Each row is a point on a landscape with many valleys, with its height.
A ball rolls from a point to whichever of its 2 nearest points has the largest drop for the distance, and stops where none of them is lower. Distance is the straight distance between rows; heights are no part of it.
Q_266: [-12  -8 -36  14 -27   4  50  -6 -87   0 -18  24  -3  27 -39 -38 -25  22
   7  30 -62]  h=445
Q_153: [-27 -25   9   3  24  24 -40 -25 -20   0   3 -79 -14  35  -1  -7  33  38
  -8  34 -30]  h=212
Q_808: [ 33 -29   4 -31  17 -17 -45  35 -44  16 -48  44  -6  10  25  79   6 -30
  15 -28 -18]  h=74
Q_855: [  1  -2  23 -11  -8  20  30 -31 -34 -19  24  16   1  36  25  -5  18  65
  45  12  -5]  h=156
Q_953: [ 19  34 -31   5 -47 -26  65   3 -29  10  48  30  -5  16  16 -60 -17 -30
  -8  26 -16]  h=641
Q_15: [  3 -41  14  10  47 -14  10   1 -33   1 -41 -22 -23  20   6  -7   3   3
   8  11 -20]  h=175
Q_348: [-34 -43   4  63  14  17  -3 -20  10 -36  -8 -34  15  -6  -9  -2  25  -6
  39 -38 -28]  h=716
Q_742: [ -6  32 -53  43 -21  -1  27 -22  62 -19  -3 -30 -19 -22 -44  25 -31   7
  -5 -26  27]  h=481
Q_268: [-23  -7  13  -6  63 -23   0  23   8  11  47  22  33   5  -8 -21  24   3
 -27  -8  40]  h=376
Q_983: [-19  12  39  -6 -24  -1  14 -16  33  13 -16  17 -10  30 -15  12  -2 -13
  -4   6  22]  h=500
Q_438: [-26  16  29   2 -68  20  -3  57 -14   5 -28  -6   5  29 -20  -6  23   0
   0 -60 -16]  h=361
Q_882: [-21  34  31  12   3  58  -1   4  37   8 -26 -56  -8  -4   0  -3  16 -40
 -30  18  25]  h=380
Q_419: [ -2  -9 -12 -37  -4   8   3 -41  -5  -2   8  25  45 -53  12 -26  21  -2
  46  10 -44]  h=628
Q_56: [ -5  22 -25  13 -16 -24   9  68  32 -19  25 -13  33 -13 -38 -43  10  -2
  -4  16   2]  h=483
Q_795: [-25 -16 -23  48   5  26 -16 -15  27 -14 -28 -77 -17  20 -22  -7  66 -13
  -2 -21 -42]  h=652
Q_630: [-40 -12 -24  16 -11  -5  47  16 -16  16  -7  17  20  -5 -45 -32   2  23
  -7  23 -49]  h=320
Q_3: [ 38   7 -50  13 -19 -11   1  -5 -10  10  45  25  -3  27  46 -38  28 -19
 -26 -64 -25]  h=507
Q_559: [ 16   0 -16  15 -37 -15  23 -55   0   2  22  44 -44   2 -46  24  19 -14
  -2 -19  30]  h=478
Q_520: [ 45  -3  -9 -22 -42 -23 -13 -15 -61  -8  32  43  -7  43  55 -15  52  25
  36 -15 -43]  h=363
Q_87: [ 12   3   5 -46 -39 -15 -43  26 -14  28 -45  44  -4  -3  29  99 -13 -10
   2 -17   8]  h=112
Q_826: [-45  41  31  44 -13  35  40  38   0  17   2 -37  10 -24  -5  -6   1 -13
  29 -29  15]  h=90
Q_362: [ 16 -35  15 -31  10 -30  -3   5  -2   6 -13  60 -17  -7   0  -7 -41  -4
   2  46 -33]  h=315
Q_883: [-30 -34  45  11  35  -6  -9 -36 -41 -28  27 -35   7 -11  51  10  30 -16
  -5  57  40]  h=197
Q_435: [-38  -8  54  11  33  24  16 -19 -22   6  12  -8  17  -6  27   9  46 -13
  31  -3  24]  h=281
Q_518: [-13 -28 -14  56  51  27 -14  18 -15 -10  23 -34 -10  17 -39  -7 -11  35
 -16   9   5]  h=830
Q_184: [ 59 -28  10  12   8 -13 -47  22 -20 -43 -31   2  -4  -8  14  51  -4 -35
   7   4  43]  h=153
Q_669: [  6  33  17  -5 -23  34  10 -19  33  15  15  57 -29  16 -31 -20 -30   5
 -11  -4 -22]  h=464
Q_243: [ -1  26 -33  23 -26 -39  45  -3  31 -20  15  14 -37   1 -13   1 -60 -14
  10 -29   1]  h=540
Q_849: [ 57  19  -8 -48 -41  -2 -26  -8  22   0  42  66 -31   7  50  24 -22  16
 -19  -8  -3]  h=410
Q_956: [-13  23 -27 -10 -13  15  27 -22  43   3  18   2  21 -18 -11 -23  11  10
  45 -12 -53]  h=565
Q_510: [-39  16   0  11   9 -21  32 -33  51  25   0 -20 -30  -6 -25  27   1 -29
 -18  19  55]  h=490
Q_533: [-23 -28  32  20  12  46  57 -42   3  16  10  18 -49 -23 -39  10  47   8
   3  -3   8]  h=438
Q_513: [ -1  11 -24   4  27 -17 -24  39  55 -23  54  17  43 -17 -21 -27 -16   4
 -31 -12  15]  h=422
Q_418: [-38  -7 -12   4  -1  -4   1  44 -25  28 -48  -1  51   5 -60 -40  11 -24
 -23  20 -21]  h=207
Q_427: [ 19   5  19  23  15  16  -4  31 -33  -9  29  11 -11  25 -27  -7  20  22
  -4 -35  58]  h=421
Q_712: [ 30  24 -53 -14 -29  -7  -8 -10  43 -11  -8  -7  18 -59 -31  -8 -41 -18
  -5  25   8]  h=579
Q_997: [ -7 -45   7  27  50  33  25  26 -51 -17  31   4  23  -5  -9 -22 -18  67
 -18   6 -22]  h=788
Q_615: [  6  16 -44   6 -44 -18  42   5 -63  -1  12  17  23  36  13 -66 -14  20
  -2  14 -63]  h=558
Q_693: [ 27 -17 -14 -35 -11 -32  16   2  -4   7 -20  22 -11  12   5  -1  12  -1
  28 -37 -51]  h=447
Q_825: [ 10 -30 -14 -24  11 -49  63  13 -34  -8  13  35 -16 -16  26 -17  -1  -5
 -15 -10 -21]  h=384
Q_16: [ -3  28 -19  -4  17 -18  -3  -1  84  -3   5 -39   0  24  -3  -3 -22  41
  17  15 -11]  h=317
Q_330: [  1   3  14  -6   1 -12 -64  22 -22  22 -49  17  21   5   5  20 -78 -33
 -10  45   9]  h=482
Q_950: [ 19  14  -6 -40  -8 -20   1 -25  -1  47  56  77 -25  10  63  28  -4 -16
 -11 -24 -17]  h=433
Q_142: [-49  -7  20   1  47  21  12 -66 -29  38  17  14  11 -20   0  23   9  -5
  12 -23   9]  h=346
Q_886: [  4  10  13  36   3  20  47 -33  -8 -37 -22  -8 -23  36   9 -16  -9  -9
  65  18 -34]  h=812
Q_637: [  6  15 -31 -29  36 -21 -25  27 -22  18   5 -35  52 -25  -6 -22  -6  15
   8   5  19]  h=119
Q_131: [  5  25   5   3 -37  23   0 -38  36 -30 -26 -53  10   0   5  -9  19 -26
  42  43  10]  h=397
Q_593: [  6   1  21 -29 -51 -27  12 -17 -40   3   5  35  -3  28  37  19  29  28
  51  14   4]  h=282
Q_471: [ 21   9 -25 -18 -56  -9   2  31  26  -7   7  27  20 -24 -40 -40 -12 -11
 -14  39   0]  h=535
Q_549: [-43 -14 -27  41  -8  -1 -18  -6  25 -11 -23 -90  17 -30 -16 -15  22 -51
  -7   7 -35]  h=576
Q_700: [ 62 -16  17 -13  -6  -3 -20   3 -16 -24 -30  11   4 -11  26  18  27 -29
  51  36  -4]  h=206
Q_394: [ 17  18  17 -36  -6   7  -9  -9  31  21 -32  42  -4 -47  38  91   6 -39
  -2 -11  15]  h=155
Q_165: [-32  -3 -24   5 -38  -2   7 -28  30 -11  -4 -80  18 -43  13  -6   6 -21
  21   8   4]  h=488
Q_72: [-44  25   1  28  35  11   6 -31  43   9 -23 -55 -27   3 -27  16  45 -62
 -44   9  12]  h=443
Q_519: [ 12   5   2 -12 -17   1 -56  -1  23 -45 -27 -76  -2 -15  36  13  -1  -9
 -41  21  41]  h=373
Q_310: [ 37 -10  29 -35 -36 -22 -15  40  48 -30   6  71 -26   9  13  10 -15  -6
 -38  -3   2]  h=381
Q_629: [ 17 -20 -18   7  15  36 -75  25  15   0 -25 -33  -4 -12 -20   4 -65  14
 -46 -15  17]  h=875
Q_937: [-32  48  36   1 -63  31  36  47  -1  11   3  -6 -17   8  10   1 -17   1
 -10 -58  20]  h=252
Q_851: [  8  15 -15  -9 -24   3 -22  12 -31   9 -20  12   3  16 -22  -9  10 -17
   5 -43 -17]  h=432
Q_273: [-12 -24  17  13  40  38  17 -55  15  29  -3   2 -31 -14 -17  22   5  24
  19 -12 -26]  h=395
Q_508: [-37 -23  22   4  24 -16 -38 -16  10   6  20 -44  23   0   3   4  18  -9
 -29  46  45]  h=118
Q_573: [ 13   2   7 -13   9  -8  23 -28 -60  -1  36  43   5  18 -13 -15  29  46
   5  54  35]  h=288
Q_187: [ -4 -35  -5  53  16  14 -37  48  -4 -12 -20 -54 -22   4 -27  -6 -48  13
 -16 -14  -2]  h=855
Q_658: [ -7  49   8 -39 -12  19  -5 -39  47  13   2   1   7  15  20  -5 -13  14
  43 -35 -33]  h=505
Q_922: [ 13  -3  31 -16  -5 -31 -15  41  13  -1  11  77  -8  34  24  -9 -54 -17
 -15   6 -34]  h=350
Q_49: [ 23 -15  19 -30 -12   7 -73   0  69 -13 -22 -43  10   2  11  21  12  25
 -41  56  49]  h=322
Q_711: [ -5 -47  -5  -4 -47 -26 -27  22  15  -1 -20 -18  -8 -14 -40   0  -2  26
 -23  -7  38]  h=62
Q_605: [ -5 -18  44 -16  47  40  59  14 -43   7  23  37  19 -18  27 -21  -4  48
 -11  31 -26]  h=733
Q_25: [ -6  18  18 -31  29 -19  32  -9 -10  26  58  34   0  -1 -17 -12  54  23
 -20   6  52]  h=342
Q_531: [ 33 -34 -13 -21  21 -58 -26  29 -50   0 -28  15 -21 -12   5  55 -19 -29
  -1 -32  27]  h=111
Q_422: [ 14  36   0 -28  -2   4 -40  27   7   8 -68   9  27 -15  42  36 -54 -31
 -15   6  20]  h=457
Q_18: [-34  22  -8  36 -27  22  45 -27  10   7   7  10 -37   3 -68   6  31   9
  11 -16 -10]  h=491
Q_355: [-28 -17   1  61  11   7  28 -38 -50 -23 -18 -16  18   7   8 -16 -12 -15
  52 -22 -45]  h=769
Q_789: [  7  19 -16  -3   4   2 -29 -13   4   3  22 -30  35  -8 -14 -11 -15  36
 -10  27  51]  h=209
Q_238: [ 11 -30 -17 -36 -16 -23 -18   2  23  10  17  13 -12 -45 -14  33 -23  18
 -25 -12  46]  h=138
Q_256: [ 28 -29   0  25  -2 -11 -10 -27 -32 -16  10  25 -26   5 -42  23  44  -4
   9 -39  65]  h=452
Q_839: [  8 -31  27  -5  61  14  23   1  17 -34  26  22 -22 -32  36  -4 -31 -19
  13  27 -16]  h=255
Q_493: [ 21  57 -33  12  -5  10  11 -19  83 -23 -37 -64   0   4  -8  13 -21  21
   5   0  34]  h=405
Q_876: [-24 -16 -16   1 -10  22  14 -12  -8  40   6  42 -19  12 -39 -15 -44  39
 -12  -2 -64]  h=412
Q_776: [ -3 -60   5 -14  43 -18 -29 -20 -46  13 -34 -68 -37  24  14  24  24  15
 -24  26 -25]  h=89
Q_323: [ 18  24   7  -1  11 -16 -23  26  25 -34 -48 -41  26   4  58  21 -36 -19
 -10  -2  60]  h=423
Q_279: [ -8  43  17 -29  14 -15  -8 -32   8  33  30  43   9  13  36   7 -43  -9
  23 -30 -17]  h=462
Q_957: [ 32  -1  22 -29  33  16  -2 -10  45  16  11  18 -19 -60  35  37 -15 -16
   8  -3   5]  h=198
Q_389: [-13 -50  -1  15  31 -29  49 -11 -24 -12  -7  24  -8 -48  18   4 -42 -20
  16  -8  -7]  h=321
Q_827: [ 12  19 -26  18  28   6   3  55 -56  16  57  27  14  35 -22 -39  20  39
 -48 -38  20]  h=463
Q_606: [ 33  22  26 -19  -2  15   0 -27 -19 -18 -44 -35  23  14  34 -21  43 -19
  70  33 -25]  h=296
Q_174: [-65  15  39  65  -3  41   6  48  23  -8   1 -62  -4 -18   1  -1   4 -26
 -18   5 -14]  h=260
Q_447: [ 41  16  -2 -15 -15  22 -74  20  23 -19  -2 -12  38 -10  11   7  -6  43
 -15  24  74]  h=275
Q_45: [ -9 -29   1  -1 -10 -18 -61  36  -1  12 -35   3  32  11 -50  -7  -2  -8
 -38  12  20]  h=133
Q_649: [ 10  38 -42  17  29 -17  34  20 -17   6  63  15   1  30   3 -27  26  23
 -10 -51  -7]  h=510
Q_80: [ 24  21 -27  -5 -18 -19  -6  23 -22  40 -18   8  -1  39  23 -21  30 -43
 -33 -73 -39]  h=471
Q_62: [ 10 -23  16 -46  10  14  37  -5 -29  -2  18  45  15 -52  28 -13  19  30
  21  36 -36]  h=681
Q_664: [-13  16  -6   3  49  -4 -31 -12  24  -5  -7 -76  -9  48  11  -4   4  12
   5   7   3]  h=224

Call two points neighbours if one is among the 2 nearest of the other. Go from one point of each pair to the other, from neighbour to neighbour, staying as low as possible. Name the highest point that can't be avoided.
Q_711, Q_427 | Q_18
Q_808, Q_851 | Q_693
Q_508, Q_637 | Q_789

Where does a ball stop that starts at each point below?
Q_18 | Q_508
Q_422 | Q_637
Q_471 | Q_855
Q_355 | Q_808
Q_953 | Q_808
Q_693 | Q_808
